Points, in no order, along strands that fork, close into loops and pass close to each other.
In the rows, zero is written as 128.
Points whose rows are less than 72 apart are linked; no others are. Some points are linked to none.
k_808: [177  98 121 125 135 153 135  85 165 101 121 119  93 137 138 121 130 151
 121 101  98  68 137 109 106 171 104  86  84  86 118 129 161 126 135  77]
k_337: [100 119 130 143 114 147 166 128 116 157 108 144  93 126 125 123 105 143
 143 125 135  99 118 145 131  96 148 172 152 115 135 143 162 146 133 123]
k_340: [115  73 143 101 137 115 157 123 142 122 146  83 127  92 158 111 121 164
 142 153 108 141 139 121  98 140 187 105 118 113 131 118 191 151 156  97]
k_163: [181 158  62 128 117 132  57 106  96 106 138 189  99 122  97 164 129 143
 113 126 166  55 139 131 156 113  47 131 121 197  74 157  67 120 124  94]
k_375: [170 149  91  97 142 132  82 114 103  79 170 136 134 115 117 156 149 134
 132 137 156 130 118 112 144 118 115 106 103 187 108 144  85 106 128 124]
k_883: [ 94 175 152 117  99 134 112 150 123 178 134 160 157 142 126 157 148  94
 126 130 155 171 115 158 151  92 120 152 155 164 135 146 105 105  95 184]
k_659: [ 94 105 166 109 165 111 163 137 152 100 113  35 154  98 148 106 122 130
 117 142 102 203 148  98  67 151 194 115 131  80 155  84 163 138 147 138]
k_599: [144 143 129 177 156 145 169 119 170 128  81 143 119 143 105 113 103 124
 121  93  99 119 131 110 139 176  83 132 119  56 138 107  92 133 132 136]
k_354: [142 114 127 173 144 159 179 116 159 137  94 161  80 150  98 123 102 149
 131  98 109  73 134 136 152 136  99 150 140  52 125 135 130 140 114 112]
k_660: [ 82 123 138 145 109 133 175 153 115 175  96 124 119 137 114 115 109 123
 149 122 131 167 126 149 128  95 167 172 168 110 148 122 169 143 126 148]
k_24: [117 103 120 112  93 132  94 132  57 163 169 176 115 142 145 140 135 137
 117 158 167  63 115 160 132  66 133 130 149 181 119 173 167 163 111  78]
k_96: [ 99  77 150 124 115 110 167 122 108 158 139 105 106 116 152 108 111 151
 159 150 125  99 130 146 113 100 179 153 156 130 129 140 205 163 160 101]
k_205: [113  68 153 101 148 111 169 135 147 114 142  67 127  97 157 107 122 155
 140 152  99 159 148 124  86 150 193 105 132  90 134 113 206 155 150 106]
k_921: [155 131 125 129 147 141 118 111 176  69  84  77 154 118 140  93 123 143
 112  87  79 158 128  76  85 221 117  91  83  70 131  88 106  97 147 139]
k_142: [186 165 102 122 153 142  96 120 167  54 106  81 153 128 105 109 123 112
 103 103  88 149 123  87 102 220  88  86  74  99 124 113  70  88 145 151]
k_42: [119 104 137 119 143 138 155 129 136 124 119  88 148  99 151 115 115 143
 122 130 120 169 136 120  99 137 168 115 125 115 143  93 151 145 140 134]
k_184: [ 90  97 164 137 153 112 190 141 150 108  90  44 133 118 140 112 125 126
 126 121  88 179 141 113  84 143 183 129 147  55 160  87 173 139 140 141]
k_129: [ 77 134 151 124 103 103 136 149 113 204 104 142 135 138 128 135 122 118
 144 144 154 182 130 152 130  62 187 177 174 162 159 160 169 150 112 162]
k_202: [186 153  98 127 151 151 101 114 163  50 105  74 148 123 117  96 125 122
 106  99  80 139 130  83  91 232  86  84  72  83 120 112  80  88 151 136]
k_538: [103 171 145 126  93 135 125 145 120 186 117 177 137 144 112 150 141 104
 134 134 155 150 116 156 151  91 125 165 149 155 139 153 113 118  90 175]
k_976: [159 180 113 152 117 142 126 133 148 118 106 154 138 148 107 146 133  93
 131 122 132 131 141 131 151 150  71 132 120 100 131 114  64 121 121 170]
k_586: [112 166 140 110 105 100  86 144  84 160 148 177 127 136 121 166 146  86
 117 140 178 134 100 152 170  65 124 158 152 201 144 179 114 113  96 149]
k_809: [153 117 130 151 161 149 155 114 165 107  95 114 124 130 139 106 113 139
 110  83  92 120 136 103 112 180 103 106 106  72 127 105 124 124 140 128]
k_427: [134 144 144 194 151 139 180 135 178 138  68 135 106 159  98 107  91 118
 131  96  89 124 130 113 145 180  89 136 144  34 142 108  87 129 127 136]
k_352: [147 103 150 167 167 137 182 134 183  92  60  90 107 142 116  76  98 141
 132  87  59 116 135  92 104 217 115 108 122  30 128  91 131  93 134 133]
k_745: [112  94 157 160 157 114 194 141 170 107  62  71 113 140 126 103 118 133
 123 100  70 150 138 106  96 179 157 120 141  33 152  96 150 116 132 144]
k_858: [118 123 145 109 133 113 119 137 139 115 130  63 178  97 154 114 136 126
 122 140 122 195 137 111 102 136 170 106 112 140 150  76 116 129 124 152]
k_443: [166 174 105 116 137 136  98 136 133  94 139 138 149 138 103 159 139 101
 123 122 144 145 129 133 159 135  86 121 118 146 124 120  66 100 133 165]
k_317: [ 98 169 150 107  95 106  95 140  95 181 143 186 135 133 119 174 151  77
 115 141 175 158 101 163 178  63 123 163 164 187 142 185  99 111  90 164]
k_894: [ 95 100 135 155 115 136 198 144 127 149  96 122  99 138 118 116 106 144
 151 113 109 128 122 146 133 106 158 165 166  80 146 120 173 144 125 136]
k_8: [181 147  81 103 137 128  74 104 104  75 157 151 124 118 107 163 137 138
 127 132 152 108 130 105 148 122  90 102  97 181  93 147  73 106 131 118]
k_404: [151 111  95  98 141 112  66 108  93  72 204 127 122 105 153 141 163 139
 116 166 154  99 126 101 129 125 122  92  75 195 111 141 135 149 162  52]
k_525: [103 178 147 131  90 132 124 134 111 196 115 205 121 147 103 157 138  92
 132 136 157 136 119 165 160  89 101 170 159 146 133 163 105 123  80 183]
k_829: [112 186 138 121  88 125 105 132 103 175 127 212 115 149  92 167 133  82
 134 135 160 133 110 168 172  95  76 158 162 152 132 165  87 111  82 174]
k_226: [119 126 130 164 147 151 168 135 149 136  94 130 121 128 125 121 109 130
 128 106 115 146 135 126 133 139 129 141 128  86 139  94 122 137 133 143]
k_803: [122 125 117  87 139 106  60 120  85  94 219 120 161 103 164 124 173 122
 134 180 173 140 116 112 129 108 158 119  91 224 105 158 144 137 148  97]
k_234: [150 111 106 100 133 119  85 109 104  82 191 110 116 108 157 135 152 140
 117 163 139 104 122 107 129 129 134  94  82 161 121 144 127 142 151  59]
k_303: [156 110 130 178 155 152 185 121 168 129  90 142  93 158  99 108  96 141
 127  87  91  80 140 125 146 163  86 133 137  44 121 122 126 131 116 111]
k_653: [138 174 108 106 115 113  73 131  82 129 149 190 111 132  94 159 133 109
 129 129 176 107 110 144 167  89  79 149 140 199 123 161  89  98 109 141]
k_521: [179 192  66 119 122 129  64 111 132  96 141 198 124 132  67 170 113 128
 126 115 161  86 134 128 173 129  47 120 122 167  91 142  45 101 118 138]
k_111: [150 169  84  80 120 114  56 107  95  62 195 152 158 101 124 172 165 130
 119 135 159 129 100 101 142 114 118 102  97 222  79 133  81 101 126 135]
k_765: [112  80 110 104 114 121  77 131  81 134 214 141 128 131 156 132 156 143
 118 183 153  64 113 148 135  90 156 114 108 177 115 150 189 163 144  48]
k_657: [130 172 116 125 101 142 111 145 115 144 131 168 131 145 102 152 137 101
 136 134 156 134 116 156 156 113  95 151 132 141 139 134  95 105  99 165]
k_520: [155  53 140 176 132 126 221 124 154 125  73 108  75 164 126  85 108 163
 148  98  59  97 157 131  98 161 142 117 135  38 137 118 173 139 115 101]
k_213: [ 68 125 149 145 104 121 170 161 111 191  93 112 136 151 123 117 119 107
 151 130 133 199 139 145 123  86 177 169 182 112 153 122 176 142 122 164]
k_939: [136  51 149 172 141 122 232 129 151 126  66  96  90 153 135  95 122 164
 151 106  65 111 159 136  96 149 156 121 151  33 155 112 182 149 115 119]
k_216: [148  94  89 100 129 126  71 118  85  91 204 146 106 126 147 146 146 147
 119 171 162  57 121 126 145 106 110  97 102 186 110 136 164 159 150  31]
k_710: [152  85 101 109 117 128  88 116  97 102 189 136 101 129 148 149 142 148
 118 168 151  39 122 136 141 107 109  95 107 160 115 133 171 159 147  35]
k_81: [ 86 113 135 151 108 134 186 152 118 165  95 125 110 139 117 117 112 133
 152 121 117 144 125 153 131 101 164 172 167  92 147 120 176 148 125 139]
k_65: [117 181 128 159 108 151 140 130 118 181  93 227  99 158  84 150 124  95
 154 132 149 107 123 155 148 109  70 167 165  99 131 143  83 138  75 163]
k_128: [144 124 133 122 153 129 122 116 165  87  93  74 151 112 155 101 121 142
 105  95  94 166 133  88  88 200 135  93  94  83 136  87 116 110 140 142]
k_414: [147 155 101  81 136 124  71 112  99  72 188 135 158 105 128 157 168 132
 133 143 160 142 104 104 139 115 129 107 101 208 104 143  94 109 129 130]
k_703: [156  86 118 115 124 119 109 104 129 104 169 117 102 118 160 134 142 155
 110 156 128  42 131 124 124 130 129  97  92 138 128 130 169 154 150  50]
k_107: [ 98 146 150 119 108 136 122 149 132 168 120 115 169 129 137 130 141 113
 133 132 142 184 132 142 130  96 158 141 143 161 140 110 128 116 111 173]
k_606: [ 89 120 145 125 110 105 141 137  88 198 122 142 130 125 142 123 114 133
 136 143 155 125 121 151 118  65 183 177 168 164 150 165 174 159 135 131]
k_600: [ 95 141 147 132 115 135 143 148 127 178 107 128 146 133 121 121 122 123
 141 133 141 179 137 142 125  97 167 154 151 144 141 115 145 132 117 165]
k_239: [190 120  82 117 127 145 100  87 124  81 138 131  96 137 108 146 118 130
 112 111 124  80 134 110 132 160  74  84  86 111 104 147 113 112 144  78]
k_164: [110 113 129 111 120  99  89 133  79 141 192 114 164 112 169 117 147 131
 128 175 155 117 111 134 123  94 178 134 118 186 122 161 152 141 129  99]
k_73: [177 103 122 171 164 166 172 109 181 100  92 139  86 151  99  84 112 152
 137  80  77  56 147 114 107 198  55  95 102  49 103 119 126 112 122  92]
k_933: [113 103 112 103 130 111  66 134  68 133 225 137 148 127 167 126 158 127
 123 182 171 108 115 141 131  89 160 127 110 210 109 165 170 152 135  71]
k_345: [131  86 144 128 156 130 183 130 156 108 111  83 116 115 153 108 114 147
 130 111  92 144 145 111  98 161 166 105 135  79 129  99 181 142 141 116]
k_74: [143  94 118 111 124 116 100 110 110 100 187 110 115 109 161 136 148 146
 114 164 133  71 123 124 127 126 135  98  89 149 131 137 153 150 152  50]
k_726: [164 131  80 125 113 136  71 123  64 121 149 182  90 125 122 153 124 134
 122 137 171  65 130 138 150  92  64 131 133 197  94 158 109 131 121  77]
k_687: [ 99 123 130 158 119 151 179 134 120 162  98 157  82 142 105 119 109 143
 142 118 123  93 118 149 143  98 136 183 159  94 136 141 153 143 122 123]
k_219: [138 113 120 135 141 158 160 111 149 125 118 121 120 117 143 127 114 150
 123 107 114 117 133 122 122 139 134 117 115  92 127 118 139 139 133 121]
k_531: [109 192 134 100 116 132  79 146 109 144 156 175 163 139 101 170 147  81
 118 122 158 196 107 144 162 103  85 135 167 181 120 153  60  91 118 178]
k_247: [174 119 129 179 168 160 183 114 179 113  87 147  96 155  84  87  99 137
 132  75  82  55 140 113 123 199  46 110 124  37 117 122 106 117 117  98]
k_740: [141 120 118 165 141 165 163 105 148 129 102 164  92 141 106 132 109 146
 128 101 122  77 131 131 148 132  92 144 128  66 122 130 125 138 118 114]
k_567: [168 159  77 108 121 119  59 102  90  80 163 171 125 114 113 170 143 143
 123 131 161  91 123 111 151 107  82 111 104 216  79 145  67 105 125 118]
k_418: [163 129 105 151 138 160 146 103 149 109 108 143 126 137 119 122 118 131
 111  86 110  94 137 116 130 162  77 105 103  68 124 124 110 130 126 119]
k_762: [ 88  93 142 103 122 112 147 129 104 156 133  93 157 111 141 106 116 153
 148 160 139 166 121 131 108 100 204 141 152 135 143 127 188 148 147 125]
k_731: [116  65 160 113 158 108 181 139 155 104 127  45 130 109 168  97 135 147
 139 149  83 165 156 122  74 156 193 107 138  64 142 106 215 154 147 114]
k_828: [ 77 122 146 131 108 105 148 147 103 198 102 133 126 139 129 120 113 125
 144 138 154 163 119 150 125  68 188 178 171 150 158 161 182 158 129 145]
k_674: [102 107 141 117 109 128 129 125  88 165 150 141 126 119 154 121 127 150
 130 147 148  79 121 149 115  84 161 148 146 158 126 154 163 161 140  96]
k_974: [197 114 115 101 140 147 112 107 173  67 144  80 126 128 153  94 145 155
 120 104  71  93 135  94  85 212 110  61  65  89 114  91 153 107 152  74]
k_723: [183 101 104 130 127 153 129  82 150  96 122 130  93 140 117 130 128 142
 117 102 108  57 134 111 115 167  74  85  81  87 110 137 143 119 131  78]
k_395: [112 161 141  92 141 119  80 141 143 102 159  66 186 111 138 140 161  98
 124 129 130 209 113 112 139 121 144 118 125 181 134  92  80 101 131 161]
k_718: [171  94 128 135 151 154 155  97 176 105 116 116  92 132 143 105 120 158
 130  97  84  87 140 105 102 177 120  91  89  81 114 113 166 129 135  92]
k_958: [193 176 101 127 151 138  95 119 162  52 109 102 151 131  91 124 122  99
 104 106 100 143 134  89 120 214  69  89  82 111 120 121  61  91 138 155]
k_34: [168  82 132 167 157 141 193 124 172 108  90 105  83 153 135  81 103 150
 139  89  65  93 146 110 100 186 121 102 119  54 112 103 167 119 126 101]
k_191: [142 125 150 184 156 133 186 131 190 123  59 119 104 155  93  94  86 127
 128  89  71 111 126 106 129 202  91 119 138  25 139 104 102 111 128 133]
k_389: [ 78 174 156 113  96 127 104 152 124 185 132 144 173 137 134 156 147  89
 117 124 151 198 118 157 152  87 131 151 166 169 135 147  97 104  95 191]
k_748: [108 109 135 120 129 138 155 127 129 144 125 100 144 105 139 116 113 143
 134 134 129 162 126 126 111 118 176 129 135 126 140 103 155 143 136 131]
k_411: [146 196 103 109 112 128  83 137 117 122 144 195 123 138  81 167 124  95
 136 124 158 132 120 150 169 116  59 134 143 161 114 140  64  97 118 162]
k_364: [181 183 111 125 150 133  98 123 169  61 112 105 155 137  88 141 123  92
 106 111 112 158 135  96 137 201  72  95  91 122 125 123  49  92 138 169]
k_554: [117 113 116  97 136 106  63 125  78 108 224 127 155 113 168 124 168 125
 127 183 174 125 122 125 126  99 157 121  96 218 102 162 159 145 148  86]
k_830: [159 100 133 140 161 150 162 112 164 108 105 112 113 128 147 103 114 150
 120  85  88 111 140 100 105 183 117  99 107  78 116 106 148 123 140 115]
k_258: [ 97 107 137 135 114 137 168 131 111 157 114 124 101 121 128 115 105 143
 149 127 135 108 120 144 123  94 169 168 160 123 135 143 177 151 141 118]
k_558: [148 107 146 178 161 131 193 133 183 110  60 105  97 148 106  82  90 139
 134  86  60 105 132 105 117 212  99 111 130  22 135 101 123  97 129 133]
k_449: [100 144 139 110 113  90  94 145  94 164 159 132 165 126 155 141 148 110
 126 159 167 144  97 143 140  69 181 150 140 201 145 173 138 127 101 144]
k_248: [ 99 135 129 170 117 147 183 150 128 171  93 164  85 156 100 121 107 133
 145 119 116 121 120 154 148 108 129 182 166  75 140 123 137 140 114 137]
k_425: [135 200 109 108 117 135  85 143 119 120 147 184 142 142  90 167 134  86
 131 124 153 158 116 145 166 121  63 132 153 165 112 137  54  91 123 170]
k_820: [ 88  93 140 111 117  89 117 132  79 177 166 128 159 112 170 112 134 153
 131 168 150 119 122 141 110  81 195 148 142 178 125 157 179 163 148 103]
k_168: [178 151 109 118 151 129  99 122 149  76 125  76 153 122 136 127 138 114
 103 115 110 162 128 106 118 176 112 100  89 127 134 109  80 109 133 149]
k_755: [129 139 114  74 133 107  59 109  83  80 216 133 168  98 157 139 179 123
 133 168 176 134 113 101 131 107 144 117  94 234  94 157 129 129 139 114]
k_187: [ 77 181 156 111 106 126  89 156 122 161 143 123 184 134 135 151 148  79
 110 120 151 215 117 146 149  97 120 148 171 170 130 138  67  86 108 192]
k_318: [ 99 134 146 127 106 111 123 138  85 192 124 163 136 125 140 132 128 126
 122 147 163 112 119 153 126  60 172 170 155 184 148 172 154 158 115 135]
k_432: [121 116 142 152 162 129 156 127 170 108  76  90 126 122 130 111 109 128
 114  96 100 169 136  92 102 183 139 115 113  67 140  85 122 117 140 148]
k_138: [ 98 106 135 112 120 126 152 131 114 148 126 101 150 107 135 111 110 147
 139 144 135 164 125 131 110 104 193 134 144 133 143 113 170 149 140 130]
k_58: [182 180  90 111 139 133  86 126 133  84 144 166 147 135  89 164 131 111
 120 114 146 133 136 121 164 139  70 104 114 160 106 122  51  98 138 157]
k_325: [108 128 132 109 114  97  95 136  90 151 170 120 164 118 159 122 145 129
 130 160 162 135  99 135 129  85 182 142 129 192 132 163 141 131 111 125]
k_912: [131 100 130 122 133 145 161 113 143 127 129 112 117 104 148 126 111 158
 132 125 117 117 131 126 117 132 156 116 119 108 128 122 156 148 138 106]
k_301: [112  97 116 111 104 129  83 132  67 147 196 152 123 133 155 139 142 137
 122 171 164  67 112 149 130  79 141 120 131 184 113 161 168 164 129  64]
k_173: [ 91 125 154 184 138 125 186 149 163 140  65 100 110 147 108 118 101 116
 138 115  89 178 138 119 129 161 137 140 153  38 149  93 100 126 129 159]
k_984: [121 208 118 102 113 132  80 145 114 127 155 193 154 138  91 169 140  86
 123 121 155 182 111 143 162 115  66 129 159 180 112 140  43  90 127 177]
k_591: [112  65 119 108 119 109  97 125  99 138 211 126 128 116 160 123 155 162
 117 179 133  61 122 148 127  95 169 114  99 170 122 133 202 167 156  54]
k_344: [166 115 138 185 160 149 194 124 177 130  81 139  91 161  90  90  85 141
 128  80  79  70 139 123 138 184  72 128 137  36 124 121 115 123 114 111]
k_860: [150 195  88 119 105 123  80 125 113 123 134 208 101 144  73 164 116 101
 141 128 164 102 120 150 171 115  47 150 144 159 111 150  65 105 108 152]
k_910: [132 106 148 160 171 136 170 132 183  95  64  84 113 135 118  85 102 137
 126  86  72 146 127  86 102 210 130 107 117  36 136  93 126  98 138 140]
k_392: [126  51 143 103 141  87 135 117 148 120 166  94 111  91 159 107 136 171
 137 171 105  98 144 126  98 140 191 105  90 134 137 118 208 162 170  74]
k_39: [104  97 129 115 101 128 105 131  67 183 165 174 121 137 145 137 134 146
 118 155 162  65 122 164 122  57 152 140 160 174 122 180 177 174 120  89]
k_639: [150 152 101 121 111 121  82 127  71 129 140 188  99 130 105 153 123 115
 122 135 175  83 121 150 157  92  70 154 139 185 121 158  96 112 104 122]
k_699: [124 184 118  98 110 113  70 134  92 138 152 195 123 135  92 169 141  95
 123 126 169 143 101 142 174  85  84 147 148 203 125 165  81  97 111 153]
k_94: [116  86 140 113 115 117 135 114 123 137 165 112 121  96 159 119 134 161
 136 160 127  83 127 134 112 114 170 118 112 146 128 134 168 161 158  78]
k_993: [101 101 123 111 115 106  87 136  75 153 200 126 154 119 172 117 153 138
 119 175 152 102 116 141 125  91 174 132 119 187 117 161 164 156 134  81]
k_492: [ 78 155 160 106  97  99 110 150 118 200 127 149 159 126 140 160 144 107
 128 147 158 177 115 161 144  50 178 159 162 188 149 168 137 132  95 172]
k_585: [146 122 110 109 122 136 102 116  99 102 163 114 130 111 149 135 139 134
 129 150 150 112 115 127 128 115 137 112 103 155 129 149 113 127 129  99]
k_221: [177 190  77 111 125 129  70 123 132  93 148 189 141 130  79 170 122 120
 126 116 152 113 129 121 168 128  60 114 120 169  98 126  45  97 129 153]
k_944: [153 177 117 152 126 138 122 127 160 106 102 130 148 144 105 142 132  91
 126 118 123 142 135 121 144 165  73 126 114  98 134 114  57 117 127 177]
k_608: [167  64 133 174 142 138 202 125 165 112  80 105  75 163 131  79 104 156
 141  99  57  89 155 121  94 178 134 103 120  46 118 107 175 127 119  88]
k_977: [140 105 153 187 137 116 216 141 175 143  57 124  97 163  99 100  94 142
 132  91  67 103 145 130 135 172 108 135 158  19 149  98 126 129 121 139]
k_700: [116 194 132 110  95 133  97 143 109 159 135 196 133 150  97 165 135  78
 136 128 162 152 109 167 174 104  72 148 165 151 124 158  77  98  94 181]
k_634: [162 143 112 137 145 150 114 107 178  62  85  80 150 121 122  89 121 134
 114  85  73 151 121  81  90 229  98  88  77  68 129  94  95  92 142 146]
k_21: [ 91 102 159 154 154 115 190 147 158 117  73  58 122 132 127 114 122 120
 126 112  86 181 142 109  94 158 167 127 142  45 158  90 145 128 137 150]
k_805: [ 62 141 177 142 120 117 158 159 125 179  95  87 148 144 123 119 126  91
 150 134 133 222 159 131 115  97 173 165 176 122 141 112 141 125 118 191]
k_672: [110 143 137 175 137 151 167 143 152 154  87 139 121 138 119 123 112 117
 136 117 122 157 137 134 136 137 122 156 141  87 135  94 104 138 127 159]
k_902: [159  75 116 116 116 130 108 111 118 114 172 131 100 127 150 137 144 160
 115 168 137  24 131 139 129 111 120 101 106 148 123 127 182 167 144  43]
k_353: [ 59 162 183 126 112 122 131 146 142 175 102 100 171 123 128 129 134  99
 142 123 139 211 150 133 126 108 147 158 162 142 129 110  94  98 115 212]
k_343: [189 101 119 116 143 149 128  96 178  80 135 100 104 133 148  89 138 162
 129 106  79  76 141  97  87 201 117  71  68  87 116  93 173 115 146  69]
k_47: [102  75 162 125 155 111 195 142 151 106 108  39 136 114 157 101 132 140
 136 134  83 166 150 123  74 151 190 120 154  57 154  98 200 152 137 129]
k_372: [124 113 146 151 169 131 159 127 178  96  67  85 120 129 125 101 106 130
 122  91  84 165 131  84  98 203 134 107 113  51 139  89 128 106 138 144]
k_509: [123  70 145 106 133 108 151 111 150 125 152  96 105  97 158 114 120 162
 146 158 108 110 138 123  99 137 183 109 108 120 128 125 195 155 159  86]
k_252: [100 152 136 181 121 150 181 157 134 181  85 165  99 156 102 126 105 120
 149 121 115 138 129 153 148 117 119 176 175  73 138 113 114 141 114 150]
k_391: [169 188 115 141 132 131 111 121 167  83 104 118 152 142  92 143 128  87
 118 112 117 146 132 106 147 186  65 111  99 107 125 120  49 105 133 175]
k_452: [130 159 132 148 122 141 131 135 153 129 106 118 149 128 125 135 139 104
 128 123 131 158 137 140 137 140 107 135 113 121 141  99  80 118 124 176]
k_141: [167 188  75 128 112 120  71 116 110 120 126 210  89 136  73 159 108 116
 127 130 172  72 129 146 171 120  37 154 141 167 102 155  61 114 103 137]
k_54: [156 171  77  91 118 116  55 104  96  64 183 164 147 107 116 175 160 134
 119 131 162 107 104 100 146 111 101 104  98 225  76 137  67  97 124 129]
k_390: [153 139  94 120 113 125  77 128  61 121 148 179  96 126 119 147 124 127
 125 136 179  74 126 144 150  90  72 142 138 193 111 162 106 122 111 104]
k_117: [120 117 141 137 153 130 150 128 160 115  89  89 143 109 141 116 117 127
 116 110 111 177 140 105 103 160 149 118 112  94 147  82 117 128 138 151]
k_588: [152 106  89  98 138 118  65 111  88  77 208 139 117 116 149 145 155 143
 115 169 158  81 126 111 135 117 114  91  85 191 106 133 150 157 162  38]
k_523: [ 92 134 136 135 112 140 155 146 116 181 105 135 131 134 117 119 114 130
 142 129 140 163 124 146 126  93 166 165 154 134 146 124 153 140 123 150]
k_767: [ 86  95 142 105 118  93 129 132  92 171 149 110 163 110 159 108 125 155
 143 167 146 151 121 133 110  90 209 150 150 158 135 148 182 155 150 121]
k_987: [ 53 125 164 151 108 115 173 164 109 189  90  96 144 158 127 117 129  94
 155 132 125 215 153 141 116  87 177 171 187 101 152 122 167 137 116 181]
k_818: [ 67 147 176 131 120 121 145 153 135 176 100  95 157 135 127 122 129 100
 144 131 139 216 157 127 122 101 162 159 165 138 136 108 127 116 119 197]
k_688: [ 92 192 145 111 111 136  85 149 117 147 148 145 172 137 119 158 150  72
 112 125 150 206 113 149 156 108  94 147 169 169 125 143  59  91 116 191]
k_849: [ 90 153 146 105 104  98  94 147 108 175 146 143 162 132 142 154 148 102
 121 149 166 160  96 151 150  63 173 149 148 195 146 170 130 121  96 154]
k_380: [123  53 125 109 125 103 109 120 119 127 198 114 120 106 160 113 154 168
 120 178 124  56 131 145 122 109 173 111  96 162 126 120 207 172 160  54]
k_814: [140 147 110  79 139 118  70 109 102  74 197 121 161 100 140 140 171 129
 135 156 163 140 101 103 135 117 143 112  97 215 105 149 111 119 132 117]
k_70: [ 89 164 154 119 106 129 112 154 137 163 123 108 173 127 138 133 148 101
 127 126 141 189 131 141 138 106 140 141 141 160 136 110  98 103 115 186]
k_388: [105  96 145 124 118 132 163 117 117 149 131 114 104 110 145 113 110 154
 148 140 127  99 122 136 118 106 169 148 142 128 128 139 179 157 149 104]
k_891: [122  96 134 124 123 142 161 110 136 134 127 115 107 106 146 125 115 158
 141 134 127 100 128 131 118 117 161 130 124 121 125 133 161 148 146 102]
k_746: [101 108 136 122 104 123 120 132  73 185 151 163 127 131 149 129 127 147
 117 147 155  79 127 160 117  61 161 151 159 173 131 172 174 171 128 102]
k_570: [154 130 103 152 130 162 144 104 136 120 108 163 117 138 112 139 118 135
 119 102 128  88 133 131 137 137  86 129 110  79 127 133 110 129 120 125]
k_181: [134 165 129 149 125 136 124 126 165 115 102 111 151 131 119 140 139  98
 127 122 122 162 137 126 138 159  99 128 108 111 141 101  66 112 125 183]
k_526: [136 119 140 122 148 126 129 121 155 103 104  76 151 102 160 112 123 135
 110 110 108 175 139 100  89 171 147 102 102 101 143  85 115 125 135 145]
k_994: [ 81 145 154 117  99  98 127 146 121 202 117 147 152 129 137 147 132 117
 139 149 158 174 121 153 138  58 182 166 165 179 152 163 149 139 105 169]
k_989: [116  54 137 106 136  87 118 120 130 121 185  98 126  91 163 108 149 171
 126 173 111  81 134 133 105 124 179 110  86 153 130 119 202 162 168  58]
k_837: [179  87 127 125 148 148 149 100 180  96 122 107  92 137 147  90 125 166
 136 109  81  84 144  97  83 192 132  81  79  85 117 104 185 126 140  70]
k_101: [139 123 135 115 138 120 122 125 145 102 123  68 166  99 162 117 135 128
 110 125 115 182 132 107  98 160 153 104 100 118 148  84 109 126 128 147]
k_832: [ 66 168 173 118 105 118 110 149 139 168 119 101 183 124 138 134 147  96
 126 121 138 208 138 135 135 103 143 147 155 159 134 111  86  93 114 202]
k_592: [138 192 118 116 129 138  93 147 131 110 139 150 153 137 101 163 142  86
 131 127 144 163 124 140 163 131  73 129 135 153 123 123  54  92 135 174]
k_742: [ 97 180 146 104 100 117  91 139  99 175 148 187 145 141 113 175 145  75
 116 131 165 176  99 161 177  78 105 154 163 176 135 178  87 100  93 171]
k_518: [125  65 146 165 136 121 225 137 147 125  85  95  97 143 133 103 122 152
 148 110  76 120 147 136 112 135 157 131 157  47 145 109 186 148 120 125]
k_82: [183 131  63 127 116 136  64 110  87 109 143 178  86 128 112 162 128 143
 116 132 163  54 139 130 153 110  47 123 123 191  80 153  87 130 136  70]
k_998: [179 175  64 126 116 124  58 108 115 105 131 201 102 127  76 165 114 137
 121 121 169  70 134 132 166 120  40 140 126 180  84 154  53 110 118 119]
k_737: [106 132 148 121 125 123 131 138 142 135 109  83 165 111 142 121 135 119
 131 134 131 188 137 122 112 124 158 123 120 139 147  80 114 121 121 172]
k_458: [174 116 100 137 134 162 135  87 144  97 118 140 108 140 119 131 124 136
 115  94 104  76 138 116 124 162  73  93  94  78 110 133 124 118 127 101]
k_11: [134 115 125 148 147 155 168 121 148 130 104 123 117 126 133 123 110 142
 122  99 113 131 134 125 126 141 131 128 120  88 134 105 132 138 131 133]
k_490: [102 158 145 180 130 154 172 154 144 173  86 158 112 151 107 124 109 111
 149 128 123 153 134 144 143 127 115 167 165  81 133 109  93 140 117 159]
k_245: [113 148 139 135 124 136 131 141 147 140 107 104 158 119 134 127 137 115
 128 124 133 175 133 132 125 129 136 131 117 137 141  84  96 119 123 176]
k_735: [118 154 141 117 104 104  94 144  71 171 146 175 126 135 124 158 143  98
 113 145 177 111 109 158 160  63 134 155 152 199 147 177 125 126  90 141]
k_864: [140 136 128 167 159 146 159 120 167 116  80 124 128 131 124 112 111 127
 115  87 101 137 134 105 123 175 101 119 107  70 141 102 102 126 140 142]
k_992: [128  89 153 142 162 122 188 136 161 102  82  73 112 127 143 106 113 140
 120 101  83 145 142 105  95 172 155 116 137  51 137  95 166 128 139 131]
k_865: [108 140 139 123  99 111 104 141  77 179 135 172 134 133 133 146 135 109
 112 145 174 104 113 158 141  61 149 164 151 192 146 177 135 141 100 137]
k_576: [128 112 114  93 136 111  84 122 113  93 199  82 164  89 162 115 154 137
 131 172 138 163 108 114 124 128 169 107  89 179 119 140 133 137 129 100]
k_996: [109  81 140 160 124 128 211 144 136 138  94 106 100 134 125 113 114 147
 154 112  91 126 133 145 127 119 159 144 160  64 143 107 178 149 122 135]
k_906: [129  97 140 123 154 133 167 130 150 113 115  89 132 102 156 115 116 146
 122 115 104 155 140 110  99 154 163 107 124  92 131  96 158 141 142 121]
k_413: [112 102 139 115 107 130 129 116 101 145 155 125 125 105 156 122 132 151
 130 154 137  80 124 135 116 101 161 129 121 148 125 144 155 153 146  86]

A piece is all that can be reached along the links. How many separate loops has the piece of each point below (a circle has one, a figure eight two, a Y none), and how many tips (points with one link)?
k_718 -> loops 1, tips 3
k_688 -> loops 1, tips 2
k_164 -> loops 1, tips 1
k_11 -> loops 1, tips 1
k_660 -> loops 1, tips 1
k_989 -> loops 0, tips 2
k_234 -> loops 1, tips 0

A tip is a point with one link. Name the tips that can be reached along the links from each point below, in the order of the rows.
k_767 -> k_820, k_94
k_994 -> k_742
k_829 -> k_699, k_700
k_11 -> k_96
k_740 -> k_976, k_73, k_974
k_832 -> k_34

How many points has the smallest loop of links through each point below? Write none if it is on no loop.
k_567 -> 6
k_452 -> 16
k_234 -> 8
k_998 -> 10
k_219 -> 13
k_660 -> 11

Name the points in between on the shortest way along the links from the first point to the second, in order.
k_364; k_352 -> k_958, k_142, k_202, k_634, k_921, k_128, k_526, k_117, k_432, k_372, k_910
k_337; k_672 -> k_687, k_248, k_252, k_490
k_818; k_34 -> k_805, k_987, k_213, k_660, k_81, k_894, k_996, k_518, k_939, k_520, k_608
k_117; k_245 -> k_526, k_101, k_858, k_737
